Points on a hilly landscape, in no order, each with its height.
From any point a climber steps to the highest of the 2 points nearest to it. It stops when none of these is higher. Distance is the straight distance between rows; heights are no part of it.
j_719: -16 -18 7 19 -18 0 -8 -14 6 4 -14 6 15 11 -11 6 9 -5 -10 -16 -35 12 22 10 6 3 -23  height 343
j_317: -17 7 -20 -13 -1 -13 -7 7 23 -21 -16 -4 2 2 8 -12 14 -13 -9 -9 4 2 1 -10 15 -9 19  height 486
j_176: -7 -12 5 16 10 11 -6 -5 -3 -4 -1 -36 15 13 9 -5 -29 -1 23 10 13 -3 0 -3 -10 9 -6  height 517
j_834: 8 3 -11 1 -9 -3 29 12 9 -7 -8 1 -3 -23 0 23 17 -5 -14 -27 -17 5 -1 -1 9 -4 18  height 208
j_336: 7 7 13 -19 1 -3 -13 -7 -3 -4 10 16 -16 -9 -2 -3 7 11 -3 8 4 0 -26 -2 -4 -10 -8  height 597
j_90: 8 7 19 1 9 -7 -11 3 -8 -30 3 -2 12 -1 17 -17 3 18 2 -1 -2 5 -16 7 -8 -4 -19  height 473
j_902: -7 -6 -15 0 -5 -7 -23 -11 10 -25 -24 -12 6 15 2 -24 9 -19 12 -6 4 9 12 -11 10 -9 15  height 677
j_855: 0 -2 2 -8 9 -9 16 -1 -9 5 -4 16 -4 -16 18 9 9 10 -22 -2 -7 -19 -24 -1 -3 -11 6  height 549
j_940: 7 10 -3 -3 7 -3 -11 -6 2 16 6 -9 -1 7 5 0 -26 -4 14 25 10 -6 -12 5 -1 -5 7  height 603
j_232: 4 -11 8 -8 10 18 12 14 -22 25 7 13 -8 -5 -2 5 -18 9 18 18 -2 1 -12 9 -9 -5 -16  height 420
j_102: -19 -35 13 15 1 22 -2 -15 -16 13 11 -18 16 9 7 0 -11 10 8 17 -3 -15 7 0 -10 6 5  height 516
j_638: -4 -10 -1 -9 -5 13 16 7 -12 21 1 3 -14 -6 -11 8 -24 2 9 16 1 -9 -1 -2 -14 -2 -6  height 393
j_846: 28 7 11 -20 -11 -3 6 -5 -9 0 12 0 -4 -11 4 -3 8 5 -7 4 -1 -21 -29 2 3 -9 -5  height 505
j_168: 7 5 18 -5 11 17 9 14 -24 -2 0 19 1 -7 8 0 -14 19 13 -6 -8 3 -21 5 -13 -10 -20  height 425
j_407: 21 10 -15 3 -30 -1 22 15 3 6 -1 -2 -16 -15 -20 15 -5 -7 3 -33 -4 19 11 0 7 -5 6  height 79
j_539: 4 6 -14 -1 -24 -6 -8 -4 3 11 2 -7 -15 2 -24 2 -6 -12 15 1 -2 -13 12 1 1 -9 19  height 153
j_51: 33 18 -8 -9 16 -6 12 19 16 -20 21 13 10 9 -5 5 16 -10 -12 5 11 9 0 0 17 11 23  height 480
j_691: -20 -16 -5 0 -16 -8 -24 -18 12 -2 4 -3 -9 -2 -26 2 14 -6 5 6 8 4 4 -14 12 -24 9  height 613
j_871: -2 -1 3 14 0 26 14 15 -7 27 1 -9 5 11 20 12 -12 12 -5 3 -14 8 0 4 -2 23 -17  height 718
j_764: -3 -8 9 13 17 25 4 -11 -3 -14 7 -8 -14 -10 -2 7 13 -5 -3 -5 16 6 16 -14 -11 14 16  height 146
j_320: 10 -5 -26 25 -7 -1 5 -2 -1 15 -8 -15 4 -2 3 -5 5 -13 2 14 -16 -4 19 7 9 -3 2  height 255
j_593: 18 20 -15 -5 18 -3 5 8 23 -9 13 1 -1 -2 7 3 16 -13 -23 5 16 4 0 -11 3 15 19  height 500
j_922: -10 -15 -6 -4 2 -13 -14 -8 -1 16 6 22 -11 -15 -29 14 -6 1 12 26 8 3 5 12 9 -6 -17  height 714
j_181: -15 8 14 6 17 24 12 8 -1 -18 9 -5 -9 -7 -7 10 -7 6 2 -21 14 13 8 -9 -20 27 -5  height 236
j_512: 3 -1 -21 7 0 -25 -21 -3 23 8 10 1 12 26 -5 -17 14 -5 -14 32 2 4 6 4 17 -4 0  height 536
j_434: 1 11 -11 -6 5 -16 -23 -10 7 13 10 -3 5 15 4 -6 -13 -3 0 30 17 -15 -13 0 7 -11 14  height 576
j_926: 27 16 -15 7 -14 10 28 12 4 3 -6 -7 -10 -10 -11 13 12 -13 6 -21 2 12 15 -10 0 6 18  height 88
j_986: -17 13 4 -5 12 2 -7 -6 0 -10 -14 -6 -8 -7 1 4 -13 -5 1 -5 17 -1 -10 -8 -11 7 3  height 785
j_545: -7 -17 -6 11 3 25 16 11 -20 18 -3 4 8 4 2 10 -14 12 3 13 -10 6 11 7 -5 13 -22  height 784
j_581: -18 -12 1 11 -7 -10 -2 -9 15 7 -21 -1 11 5 -3 13 6 -8 -16 -5 -34 10 0 12 11 10 -20  height 338
j_404: 4 3 -4 11 -6 3 20 13 3 10 -23 9 12 1 9 9 -2 3 -18 -11 -39 5 12 17 3 13 -15  height 325
j_198: -3 -19 -12 22 -11 10 2 -5 -5 17 -8 -24 2 7 -9 -12 -2 -9 17 11 -16 4 26 3 9 0 2  height 234
j_236: 29 28 -20 2 -1 -4 18 11 10 -5 0 -9 0 -1 -8 8 10 -18 2 -18 12 5 10 -9 7 15 29  height 95
j_775: -12 -11 1 -1 -2 16 5 -2 -13 -7 -18 4 5 6 -7 2 -17 6 10 3 -4 4 6 2 -10 1 -6  height 783
j_965: -22 -15 2 0 5 -4 -18 -17 -2 -15 -16 -7 6 4 -2 -9 2 -5 7 -9 8 -3 1 -9 -1 -4 8  height 688
j_511: -11 -18 -6 14 2 6 -5 -18 -7 2 -10 -9 13 11 10 -10 2 -8 2 10 -8 -13 13 -4 -3 -9 11  height 421
j_113: 12 -12 -3 2 7 -11 -14 -7 -1 14 18 12 -2 -1 -5 -4 25 8 -10 34 -11 5 4 9 19 5 -26  height 786
j_685: -13 -13 0 8 13 4 -13 -16 -4 1 -4 -8 9 9 6 2 -16 9 10 22 16 7 -14 -1 -9 -2 -11  height 601
j_828: 3 2 -18 -1 7 -11 -29 -10 16 11 18 -1 13 24 7 -15 2 -1 -10 37 8 -2 -7 3 17 -1 4  height 552
j_7: 27 25 -9 -4 0 -16 9 10 10 11 6 7 -10 6 2 2 9 -6 -9 -10 6 -4 -10 -7 7 7 20  height 107
j_881: -13 -28 -2 16 3 14 3 -11 -14 21 5 -18 3 3 8 -6 -3 1 7 25 -8 -20 9 0 0 -5 14  height 465
j_29: 22 2 -3 -27 -20 -11 11 7 -8 -14 14 13 -5 -5 -15 3 21 6 -11 2 0 -22 -18 14 21 -7 -13  height 496
j_843: -4 11 7 -8 -3 21 14 20 -6 -6 -16 -1 -17 -7 -10 7 -9 -4 8 -28 -3 5 9 -13 -16 9 2  height 274
j_970: -17 -13 25 12 14 5 -13 -20 -1 1 13 -13 30 7 16 -16 -14 -8 12 -14 11 -19 14 7 -16 3 7  height 678
j_641: -21 -27 23 11 11 8 -12 -14 -11 -6 13 -24 24 4 6 -6 -21 1 15 -5 12 -21 -2 -7 -15 2 -2  height 771
j_408: 10 5 11 7 9 -7 -27 3 11 -19 19 -24 20 10 23 -15 14 8 -3 28 12 -7 -12 1 3 -10 -14  height 514
j_658: -1 -2 2 -20 0 -13 -23 -10 8 -6 18 12 4 12 -4 -12 13 8 -15 28 9 -9 -20 -2 9 -17 0  height 685
j_398: -4 -6 -3 6 7 16 5 14 -13 6 -12 14 7 5 0 1 -17 9 9 6 -9 18 1 9 -8 9 -24  height 864
j_156: 1 7 -6 5 26 9 -3 2 16 -21 14 -7 1 -10 9 9 10 -19 -24 7 21 4 3 -5 -3 15 11  height 518
j_431: -18 -2 22 10 12 8 -15 -10 6 -10 9 -26 -10 -7 -2 -2 -9 -11 1 -17 25 -12 3 -13 -18 8 1  height 624
j_793: 9 15 -9 12 -4 11 1 7 13 15 -26 -17 -1 23 10 -10 -15 -7 7 0 -20 20 -2 2 5 23 -14  height 560
j_95: 28 2 9 -11 -3 10 13 1 -19 11 5 7 3 -16 8 -4 -1 8 2 4 -13 -10 -22 10 -2 -15 -11  height 481
j_661: -8 -20 -1 16 -11 9 6 -2 -12 2 -12 5 10 -3 0 -1 3 0 0 -6 -26 -6 28 8 4 -6 -2  height 300
j_127: -21 -6 11 -3 4 7 0 -11 -6 -8 -17 -6 1 0 -5 -1 -11 2 11 -15 5 -4 1 -5 -12 -1 3  height 736
j_92: 37 2 7 -6 -23 -3 -3 4 -15 9 19 16 -16 -7 -24 10 21 12 -20 -6 2 -13 -14 6 12 10 -6  height 464
j_706: -15 2 5 2 6 9 3 -9 4 -8 -3 -1 -13 -9 -3 11 18 -6 -9 -10 2 0 5 -14 -6 7 15  height 155
j_872: 19 18 8 -5 1 1 15 8 -11 23 2 -2 -13 -6 10 8 -23 3 4 1 11 -15 -13 -2 -17 -6 3  height 110
j_595: -14 -10 -11 -7 -6 -7 3 3 7 -8 -13 12 -9 -22 -7 18 14 6 -9 -7 -8 11 3 -1 12 -12 4  height 145
j_391: -4 2 7 -4 6 9 0 2 -3 4 -1 -28 3 5 4 -5 -37 -12 26 13 17 -6 -3 0 -12 2 -1  height 559
j_32: 22 7 0 -5 -9 1 28 15 -13 27 -7 22 -16 -13 -5 10 1 2 0 -11 -3 -5 -12 0 1 -9 -4  height 54
j_35: -5 2 -3 3 -14 1 -3 -6 6 6 -3 -7 -18 -5 -9 -4 11 -9 4 -7 -5 -4 9 -13 0 -15 21  height 164
j_668: -23 9 20 6 23 -12 -10 -2 1 -20 3 10 15 -15 10 -3 -7 12 3 -24 21 -1 -18 7 -5 7 -15  height 583
j_386: 9 17 -21 -3 -3 -8 5 1 5 7 -15 -9 -2 2 2 -7 -6 -12 13 1 0 -10 -2 2 -2 -7 18  height 94
j_522: -17 10 7 3 26 -1 -7 -2 21 -16 6 -11 -1 -11 14 10 7 -11 -32 -11 15 -5 -10 -1 0 14 5  height 539
j_702: 5 5 0 5 3 16 25 10 4 -5 -10 9 -5 -19 -5 28 18 0 -12 -19 -11 3 6 -7 -3 7 10  height 217
j_574: -25 -29 22 1 -3 8 -6 -25 -9 1 1 18 10 5 -4 -7 4 3 5 -10 -7 -5 11 -3 -12 -5 8  height 367
j_295: -10 -5 -23 2 -4 -22 -7 0 16 -22 -18 3 12 16 10 -10 16 -5 -16 5 0 6 10 -9 13 -7 13  height 502
j_990: 5 -15 -9 27 -7 -1 7 1 -4 22 10 -23 -3 0 -15 -7 -1 -15 15 7 -21 12 37 3 11 -6 -13  height 218
j_935: -2 0 -8 4 1 1 -11 -6 3 -27 -36 -11 14 17 6 -17 -4 -10 6 -13 -3 9 13 -2 -1 7 5  height 635
j_453: 33 22 8 -8 -6 3 11 7 -10 14 8 11 -19 2 2 10 -12 9 4 -10 18 0 -8 -7 -15 7 3  height 118
j_646: -13 16 8 -11 10 14 8 15 -13 -12 -19 3 -4 -5 6 4 -24 -1 5 -28 4 -1 2 2 -17 2 -3  height 261
j_216: 29 13 -7 -4 -14 4 18 17 8 6 2 22 -10 -8 -19 21 7 6 4 -14 5 23 0 -2 7 10 10  height 131
j_689: 11 10 11 -11 -2 -6 -17 1 -2 -28 20 -14 19 -3 9 -4 9 13 4 28 9 -16 -18 2 0 -13 -17  height 541
j_748: -1 -8 -17 -2 1 -23 -9 -1 24 -10 -3 6 7 27 12 -21 12 -3 -24 21 6 3 0 1 8 -6 0  height 520
j_598: 2 12 13 10 17 -11 -7 4 1 -14 -11 1 19 3 34 -7 -8 7 -10 -10 0 0 -1 12 -11 8 -3  height 669
j_479: 7 1 -14 4 -13 -7 1 2 -5 27 13 -10 -9 -5 -33 2 -15 -14 25 9 -7 -15 16 12 14 -5 10  height 142
j_218: 13 9 -16 6 -2 4 -7 5 6 0 -20 -6 3 16 7 -11 -13 -2 11 15 -3 20 0 4 5 13 -7  height 581
j_774: 32 -7 -1 -22 -16 -8 16 10 -11 -12 -1 20 -3 -9 -4 -8 21 3 -4 5 -15 -10 -11 17 10 -7 -23  height 515
j_205: 7 -2 -7 3 -26 7 24 19 -6 11 -8 5 -14 -17 -12 13 1 -8 9 -31 -16 6 13 -3 1 -14 0  height 71
j_817: 22 8 8 -11 3 -8 17 4 -10 4 6 9 -14 -15 14 3 17 8 -20 -6 0 -13 -28 -5 0 -9 3  height 528
j_792: -8 -2 25 1 1 10 -11 -6 4 0 0 -30 -13 8 -2 -8 -20 -20 18 -8 18 -8 6 -16 -23 2 7  height 582
j_995: 31 25 -5 -11 3 -7 4 18 25 -12 15 11 -7 7 -7 7 21 -3 -11 -5 3 20 -6 -1 14 17 19  height 466
j_566: 22 2 6 -16 -13 -13 4 2 0 1 20 19 -12 -6 -16 5 25 3 -19 0 -3 -10 -18 4 13 -7 -1  height 479
j_403: 2 -10 -8 -17 -4 -19 -22 -3 10 -6 14 22 -1 4 -7 -8 20 5 -12 26 2 3 -7 9 17 -9 -5  height 709
j_184: -15 -34 18 14 -1 8 -2 -20 -8 13 -1 13 21 21 2 -13 1 0 8 -6 -13 1 19 -1 -9 4 1  height 381
j_217: -10 -8 8 -8 -16 17 12 16 -11 -1 -17 3 -9 -1 -9 -1 -6 -7 18 -25 -13 2 11 -5 -8 -7 3  height 290
j_405: -16 -9 -3 -8 -12 -3 -11 -13 2 2 -10 2 -16 -7 -27 11 -4 -1 13 14 15 4 -3 -6 -5 -6 -5  height 660
j_283: 7 7 -2 15 14 4 -13 -3 2 3 -3 -28 11 14 26 -9 -20 0 12 15 11 3 -4 0 -4 10 -2  height 488
j_321: -1 -12 -21 14 -6 20 14 0 -10 37 4 -25 -4 3 7 -2 0 -2 7 17 -8 -6 14 2 8 13 -5  height 731
j_609: -11 -4 8 5 17 -5 -24 -12 4 2 14 -5 4 1 1 4 -20 8 11 23 24 -1 -22 1 -10 -13 -9  height 629
j_52: 7 15 7 10 14 7 8 12 -11 -3 -15 -6 17 9 30 -2 -21 6 -1 -7 -8 0 3 11 -5 13 -6  height 706
j_215: 0 12 16 -17 -6 -6 -25 -5 -6 -17 22 -3 -2 -11 -9 -1 2 15 0 17 10 -11 -25 1 -7 -14 -14  height 571
j_997: -6 -12 -4 18 -16 9 17 14 -9 14 -10 8 14 -1 -1 10 0 2 -9 -9 -34 -2 31 12 6 6 -15  height 315
j_670: -15 -21 31 -2 12 0 -6 -15 -12 3 10 2 20 13 6 -18 -15 -6 20 -19 5 -6 9 -5 -18 9 4  height 627
j_74: 39 14 1 -6 -13 5 15 15 -11 19 3 19 -18 6 -15 12 1 10 10 -16 7 4 -5 1 5 13 5  height 124
j_108: -9 12 -8 -14 -2 -6 -20 -9 13 -18 -17 -16 -1 10 -5 -15 -2 -20 7 -3 18 2 0 -11 4 -6 19  height 716
j_188: -2 23 3 -14 9 -9 -14 1 12 -5 -7 -5 -13 1 11 -5 -8 -11 -8 -1 20 -4 -13 -7 -2 0 7  height 750
j_23: 11 -10 -10 7 -13 -1 10 10 -15 15 13 -14 -1 -7 -19 -7 -15 -13 22 1 -16 9 37 10 15 -15 -12  height 202
j_973: -10 9 10 3 12 23 21 5 0 -17 -3 5 -8 -13 -11 18 5 5 -9 -22 -7 17 7 -6 -13 21 1  height 227
j_340: -11 -26 4 21 -4 11 -4 -20 -2 15 -2 -6 11 20 2 -2 6 0 2 1 -18 -5 15 4 1 7 6  height 397
j_952: -1 -4 -6 4 -13 -6 21 7 1 -1 -7 -2 -2 -21 -1 4 15 -9 -5 -31 -24 -2 10 -3 10 -18 23  height 195
j_64: -1 12 2 -7 6 -4 -7 -5 9 0 6 16 -19 -4 -7 13 8 7 -10 6 13 10 -16 -8 -6 2 0  height 619
j_909: -2 -5 -6 18 -8 -17 9 6 14 4 -25 8 5 9 8 2 9 0 -22 2 -34 5 6 13 6 9 -10  height 333
j_897: 7 25 -13 -7 -1 -3 4 9 27 -13 0 3 -13 0 -11 13 12 -11 -4 -7 0 17 4 -11 10 8 13  height 452
j_840: -3 -7 9 4 16 25 -10 -13 5 -19 21 -15 -12 -4 -7 -4 10 -13 10 2 29 5 13 -14 -10 15 16  height 135
j_97: 13 23 -4 -23 1 -15 -1 8 23 -7 20 2 -8 22 -3 -15 21 -2 -21 -3 7 -15 -17 -6 12 -2 22  height 659
j_513: 9 4 12 13 16 13 -1 9 -9 2 1 -5 14 5 26 -5 -15 15 5 6 -7 9 -9 9 -9 9 -20  height 753
j_674: -15 -1 -18 2 -13 -12 -16 -6 17 10 16 6 -11 -7 -27 16 13 0 -8 8 10 4 7 -7 9 -13 7  height 618
j_324: 8 1 18 14 19 7 -2 13 -13 8 9 -7 14 -8 22 1 -19 14 15 11 0 -8 -10 5 -13 -8 -12  height 697
j_247: 9 3 -5 -4 -14 6 29 15 -8 19 -15 7 -9 -12 -11 11 -10 -3 5 -13 -6 -7 4 -6 -7 -9 4  height 61
j_426: 12 28 -10 -9 -7 -3 11 9 8 2 -19 -9 -11 -6 -2 -1 -2 -15 5 -18 1 -5 0 -8 2 -1 21  height 96
j_557: 17 27 7 -27 3 -17 -15 4 13 -16 15 -4 -1 21 11 -25 3 -5 -9 2 9 -20 -17 -3 13 -12 11  height 690
j_746: 0 8 -11 -5 8 -7 -16 -1 3 -17 -27 -2 6 9 10 -14 -10 -7 10 1 11 13 -2 0 2 3 -1  height 607
j_570: -10 -12 -5 -6 -14 -9 -4 -5 2 8 -4 15 -9 -19 -35 15 -3 -2 7 8 5 10 17 6 6 -13 -16  height 687
j_521: -4 -8 -5 7 12 -22 -8 -3 16 -17 -1 0 15 26 29 -15 14 10 -34 15 0 -6 -7 0 2 -1 -3  height 506
j_119: -12 -13 25 2 -3 11 3 -10 -11 -8 16 0 34 23 2 -13 -14 -5 18 -18 -2 4 14 -7 -21 19 -15  height 616
j_503: 8 1 -10 11 6 -7 3 -7 4 44 12 -13 -16 -1 8 -2 20 6 -5 20 -8 1 -3 3 17 16 -16  height 862
j_348: -10 -13 -8 -7 7 -16 -13 -5 7 -6 -4 28 -3 2 0 -5 13 10 -12 21 4 13 -10 3 7 -13 -9  height 686
j_941: -27 -9 26 7 7 0 -7 -5 -7 -5 10 -21 5 -5 0 0 -22 -4 6 -16 16 -21 1 -6 -17 2 -4  height 676
j_622: -26 11 12 10 25 -7 -10 -4 8 -19 3 -6 8 -17 10 4 -6 -2 -16 -22 18 -9 -13 6 -4 5 2  height 558
j_679: -21 -28 4 13 7 18 -1 -8 -13 6 7 -16 13 9 2 6 -19 12 8 18 7 3 0 -1 -9 7 -14  height 563
j_704: 12 32 -3 -18 7 -23 -16 7 15 -1 1 -6 -6 15 11 -17 -11 -12 -1 2 18 -10 -13 0 3 -7 17  height 721
j_195: -24 -26 2 3 2 -3 -25 -22 11 -9 -6 3 -2 2 -11 -4 18 -4 5 -7 3 12 6 -17 9 -18 13  height 645
j_440: -14 -13 18 7 -8 22 6 -19 -1 7 8 -2 29 28 2 -5 -5 -5 6 -15 -17 8 11 0 -15 22 -14  height 639
j_305: -16 -3 9 10 1 15 9 6 -19 -7 -4 -1 23 7 13 3 -23 8 11 -3 -1 -1 9 7 -15 11 -12  height 711
j_829: -19 -7 2 -2 -7 6 -3 -7 12 -16 -9 1 -14 -12 -19 21 21 -2 -8 -10 -2 13 3 -13 5 -2 8  height 150
j_925: -3 -6 7 12 -2 -1 4 1 11 5 -2 -2 -13 -6 1 -4 13 -6 8 -30 -18 -2 12 -9 4 -17 29  height 178
j_732: 14 -2 -5 3 7 -7 -15 -15 -4 33 28 -5 -2 0 -4 -3 27 8 -9 37 -10 -3 1 6 24 15 -15  height 816
j_677: -17 -9 5 15 0 21 5 -9 -3 4 -5 -11 23 16 5 9 -13 7 1 -5 -10 5 3 2 -12 22 -17  height 664
j_684: 4 18 -15 -14 -5 -25 8 17 38 -20 2 3 -6 2 -4 6 18 -12 -12 -10 -6 18 -4 -2 18 -5 14  height 458
j_111: -8 -1 10 -7 10 -14 -26 -14 6 3 18 9 -1 -1 6 2 -2 12 -10 27 17 -6 -26 -3 -5 -16 -6  height 658
j_888: 13 0 10 -5 -1 -5 -4 -2 -1 -45 -2 3 6 10 11 -11 13 18 -13 8 -11 6 -12 6 -5 2 -26  height 489
j_822: -14 6 -24 -13 -8 -22 -18 -4 19 -3 1 7 2 7 -2 -9 8 -3 -11 17 10 1 -2 -3 15 -14 17  height 617
j_502: 22 19 -7 -5 -1 -6 12 3 -6 22 -3 3 -7 5 2 -2 -12 -6 7 0 3 -16 -15 5 -5 -6 14  height 102
j_329: -7 -16 -7 0 -13 9 12 2 -11 14 -6 -3 -8 -7 -17 -2 -7 -6 14 10 -8 -9 10 6 -3 -12 2  height 368
j_248: 4 -9 -21 3 -11 -23 17 4 -12 9 4 6 -2 -25 -10 4 -3 -4 0 -5 -6 7 14 15 10 -23 -9  height 244
j_485: -23 -20 9 12 -9 2 -3 -31 -5 -4 -4 16 29 6 1 -1 21 6 -6 -13 -11 -6 18 6 -7 1 2  height 355
j_733: 15 4 10 -1 7 7 -2 0 -10 19 10 -5 1 -1 11 -2 -15 12 15 22 6 -4 -20 10 -2 -9 -6  height 640
j_73: -5 -5 12 -5 -9 11 -4 -3 0 9 -2 -21 -12 8 -11 -7 -27 -13 22 12 11 -10 4 -11 -16 4 9  height 548
j_631: -17 18 17 -2 17 9 6 13 -5 -9 0 2 -12 -8 1 6 -22 6 1 -27 13 3 -8 -7 -20 13 -11  height 249
j_240: 4 -7 -17 13 -14 -4 8 3 -8 1 -18 -3 9 -8 0 -7 1 -4 2 -7 -22 -4 18 7 3 -15 7  height 279
j_536: -12 -14 4 10 -14 6 -4 -19 1 -10 -19 15 24 10 -5 5 12 9 -8 -11 -15 7 18 6 -7 10 -12  height 348
j_735: 14 3 8 -30 -7 -9 5 5 -2 -25 -7 16 -12 -12 -4 -11 24 9 0 -5 -12 10 -20 9 5 -5 -9  height 519
j_810: 5 -10 -5 -7 4 -8 -18 -6 -8 13 9 22 -7 -9 -15 -2 5 9 4 27 -3 3 -4 14 14 -4 -18  height 748
j_730: -22 -4 -16 -2 -6 -10 -19 -16 18 -4 -2 0 -2 0 -9 -2 14 -10 -8 10 12 -4 -4 -14 4 -18 15  height 598
j_761: -10 -8 -6 15 -2 22 14 7 -9 42 -3 -25 -5 9 16 7 -8 8 -1 3 -12 -4 5 -3 4 24 -10  height 672
j_70: -9 -27 4 4 -11 18 14 15 -20 13 0 1 -6 0 -9 -5 -12 -11 23 3 -20 -4 18 -2 -4 -3 -4  height 337
j_613: 11 -5 5 -11 2 0 11 9 -16 -2 -11 29 -5 -16 7 -3 11 19 -5 -3 -13 10 -7 16 0 -9 -15  height 551
j_783: 15 -9 11 -3 9 18 12 10 -31 11 11 13 1 -14 7 4 -10 18 4 14 -10 -2 -18 12 -6 -9 -26  height 451
j_601: -5 -14 -21 10 -15 -21 15 0 -5 -9 -8 2 2 -21 1 1 10 2 -9 -13 -19 3 20 11 13 -20 2  height 259
j_259: 27 33 -13 -8 1 -10 9 8 13 7 -7 -12 -13 0 4 0 3 -17 -1 -13 14 -2 -4 -9 0 18 22  height 101
j_851: 7 -3 6 -17 -4 -7 0 5 -4 -36 -9 23 -10 0 6 -17 27 17 -8 0 -11 14 -8 10 6 -3 -21  height 504
j_4: 5 0 25 14 11 0 -4 0 -14 -21 9 1 22 -7 18 -1 4 30 -6 5 -6 -7 -14 9 -9 -6 -25  height 456
j_438: 33 28 -10 -5 10 -7 -12 10 7 -1 23 0 -7 14 2 -2 3 -1 -8 -5 20 -4 -5 -10 9 18 28  height 113
j_514: 16 7 8 7 18 -6 -18 -1 2 -7 7 -16 11 9 30 -17 -8 3 4 19 6 -2 -12 6 -2 -6 -6  height 494
j_114: -1 -9 3 -4 6 2 15 2 -17 4 -11 26 -2 -17 10 8 -4 21 -8 -3 -10 -7 -14 7 -7 -9 -5  height 574
j_718: 14 9 2 -5 0 3 13 11 10 -6 -7 20 -18 -18 -13 26 13 5 -2 -14 -4 30 -2 -2 -2 13 -1  height 136
j_728: -8 -2 -16 17 -1 2 4 -6 2 50 0 -27 -9 -2 4 0 7 1 -5 15 -3 -10 3 -4 16 17 -11  height 809
j_487: -27 -6 15 -9 -5 15 18 9 -28 -5 3 11 11 -1 1 12 -23 13 8 -6 -2 -9 2 1 -23 4 -11  height 649
j_701: -17 -3 -4 -3 -10 0 -12 -13 7 7 5 12 -18 -2 -23 18 7 5 -7 13 19 3 -6 -10 1 2 4  height 637
j_841: -10 -16 13 -4 -18 17 12 19 -23 2 -4 11 2 13 1 -9 -10 -6 19 -17 -23 -2 22 -4 -7 -2 -1  height 309
j_978: -8 13 -24 -11 -12 -21 -2 11 32 -19 5 -10 1 -2 -5 -4 12 -17 -9 -14 -3 9 4 -8 20 -15 22  height 471
j_335: -16 3 5 10 14 -3 -7 -11 -5 -19 -12 -1 31 2 17 -5 -15 7 -2 -14 10 -3 4 12 -11 14 -8  height 638
j_599: 1 0 -5 -6 -3 -12 11 12 17 -6 -5 17 -17 -21 -10 23 18 4 -11 -7 -7 24 -9 -2 12 -5 1  height 140
j_868: -20 3 13 -5 6 5 17 5 -20 1 -2 17 1 -11 7 14 -17 18 -2 -17 0 -6 -10 1 -22 -4 -7  height 608
j_501: 15 3 11 -26 -10 -3 6 7 -17 -8 -4 25 -16 -20 -12 0 17 13 -2 -2 -13 5 -12 10 6 -10 -19  height 534
j_942: 3 7 -6 -5 13 9 -9 -11 6 -10 23 -7 -7 -6 -8 9 2 -1 4 10 36 1 11 -7 -2 15 22  height 126
j_48: -16 5 8 -1 16 -5 -3 -3 -12 -19 -12 14 8 -3 12 -4 -12 12 1 -12 6 10 -7 4 -8 4 -7  height 611
j_714: 0 -9 -15 3 -18 -14 21 -2 -11 9 11 0 -18 -32 -14 13 5 -8 -9 -22 -17 10 14 8 17 -23 -3  height 232
j_948: -2 20 -16 -12 2 -13 -20 -8 13 -6 -9 -17 6 18 11 -19 -16 -20 8 11 17 -4 -3 -2 7 -3 17  height 747
j_596: 19 22 -13 -3 10 5 -12 -1 5 -2 21 -5 -7 7 0 5 -6 1 -5 4 39 -5 9 -7 0 24 24  height 120
j_656: -7 19 -14 -18 2 -21 -7 7 31 0 8 2 -1 12 1 -8 9 -7 -20 8 8 -8 -12 -15 13 -6 23  height 636

Two climbers start at each pair of points below. Name the first point that both come to, or write -.
j_205, j_426 => j_259
j_714, j_674 => -
j_248, j_990 => j_240
j_386, j_247 => j_706

Where does a climber stop that starts at each point below?
j_514 => j_503
j_23 => j_403
j_485 => j_403
j_897 => j_513
j_684 => j_513
j_521 => j_513
